Points, in no order, along strands that fork, close into loops and pass close to each other.
In the rows, 128 means zero.
Points whose rows are less than 49 apart are linked; no others are. Some points are linked to none.
(750): [123 136 159  70 120 147  65 159 153 129 154]
(462): [169 147 156 150 141 167 158 139 164 102  85]
(360): [194 136 176 128 129 172  77 149 154 110 117]
(551): [ 93 134 105 153 128 116 216 130 134 151 129]
(704): [146  88 133 141 131 168 119 183 133  89 110]
(355): [115 151 104 121 123 143 148 137 129 135 138]
(359): [141 143 149  75 101 154  60 150 156 136 151]
(205): [171 111 124 163 139 145 168 126 165 114  86]
(420): [173 163 160 139 139 178 138 151 163 104  88]
(236): [ 98 160 148 137 100 112  97  94  97 128 128]
(222): [103 129 118 148 135 120 135  96  99 129 157]
(695): [ 85 131  96 191 120  65 173  81 110 159 118]
(809): [108  99 118 142 163 117 214 141 132 129  96]
(180): [183 125 128 135 132 152 114 140 151 121 108]
(102): [129 106 187  88 156 118  45 147 150 108 161]
(485): [162 157 120 108 104 159  99 119 148 140 148]
(76): [107 102 110 156 159 102 212 105 117 137 136]
(104): [112 147 140  98 115 155  97 140 126 131 151]
(692): [174 177 146 105 112 167  93 104 155 137 143]
(140): [ 70 124  98 109  93  62 102 112  74 147 109]
(466): [133 168 119 111  81 154  91 125 139 135 145]
(714): [162 155 110 117 116 155 122 118 150 137 137]
(314): [ 76 122  88 140  94  71 107 109  84 143 116]
(78): [117 113 124 134 152 120 146 108 101 132 152]
(676): [176 193 156 108 139 174 119 138 160 130 107]
(665): [131 105 131 125 156 141 140 164 119 113 100]
(545): [135  59 124 157 175 115 162 125 103 101 110]
(469): [ 89 159 100 158 113 121 191 126 133 148 130]
(403): [178  97 154 150 128 191 130 139 155  79 118]
(544): [ 98 162 104 142 120 133 167 130 128 139 137]
(307): [175 133 114 115 130 147 117 136 150 136 118]
(224): [189 120 149 127 130 158  88 146 152 121 116]
(730): [103 149 156 107 112 143  95 123 113 127 157]
(194): [ 92 103  85 159 119  99 134 107  91 134 154]
(637): [104 108  98 165 142  99 183  95 110 136 152]
(228): [ 89 122  98 191 125  84 178  86 110 140 141]
(158): [ 61 150 127  67  72  42 122  94  51 143 150]
(397): [186 149 173 141 139 182 109 150 154 101 103]
(563): [133  89 174  93 157 109  46 142 144 113 170]
(209): [ 97 167 160 103  84 139  71 129 123 125 148]
(498): [171 127 145 164 141 156 163 125 163 103  89]
(318): [ 50 129 111  94 107  44 130  91  51 148 121]
(70): [182 137 163  92 118 157  49 144 169 130 134]
(422): [150 113 150 103 131 150  73 181 143 125 121]
(509): [137  92 136 137 147 152 129 176 120 101 101]
(862): [121 126  99 126 142 126 189 143 135 136 117]
(793): [173 148 152  86 106 159  58 128 163 137 147]
(628): [ 83 166 117 169 120  87 152  87 109 146 108]
(622): [139  71 132 142 172 117 143 131 100 110 121]
(507): [111 171 134 108  72 149  77 130 129 129 141]
(832): [ 64  99 126 120  93  93  78 134  95 125 156]
(751): [127 119 129 112 159 139 135 154 118 127 125]
(693): [101  89  87 137 127 110 134 119  93 133 164]
(518): [170 123 110 141 137 135 163 135 159 130  99]
(626): [113 124  95 139 132 123 215 137 149 150 114]
(777): [123 126 178  78 142 136  60 152 144 120 158]
(614): [126  68  91 145 162 101 178 112 106 129 133]
(384): [ 95 149 126 152 126 117 134  97 101 126 144]
(6): [169 173 124 126 128 152 142 104 160 140 134]
(342): [133 150  90 154 105 129 189 115 161 156 133]
(36): [124  56 110 155 176 103 180 118 109 112 112]
(471): [104  95 117 144 170 107 219 116 123 135 112]
(866): [ 58 144 123  80  85  43 130  83  46 145 138]
(829): [169 122 162  96 117 149  40 172 171 123 135]
(593): [147 114  99 132 138 133 170 147 149 130 101]
(325): [165  90 156 128 117 167  73 189 154  97 133]
(679): [165 195 146 113 135 169 145 136 168 134 103]
(192): [133  68 158 100 153  98  36 157 150 105 168]
(28): [ 82 160 114 178 121  68 171  79 113 163 101]
(488): [161  88 143 133 123 171  95 186 144  97 121]
(742): [131 136 107 110 135 145 141 147 129 136 128]
(125): [ 86 162 119 166 122 103 144  95 105 135 125]
(874): [137  93 129 127 169 120 145 120 102 121 137]
(390): [170 171 144 130 145 155 155 116 165 131 107]
(121): [ 57 123 114 102 105  58 115 106  62 146 112]
(508): [119  75  88 137 151 104 157 119  99 130 152]
(635): [175 183 154 105 127 174 105 110 154 136 128]
(229): [ 86 117  88 158  99  88 116 104  88 135 137]

A tip is a point with one link. Name the tips that can be reached along the links from each point below, in the order of the rows.
(692) => (104), (325)
(695) => (809), (158)
(793) => (829), (192)

A piece is two or more points that can be reached from each other along the links. Count, over all rows, the pieces, the separate loops (a circle has one, a figure eight two, a Y none), the forks (points with three links) and the tips (points with one).
pieces => 3
loops => 1
forks => 2
tips => 6
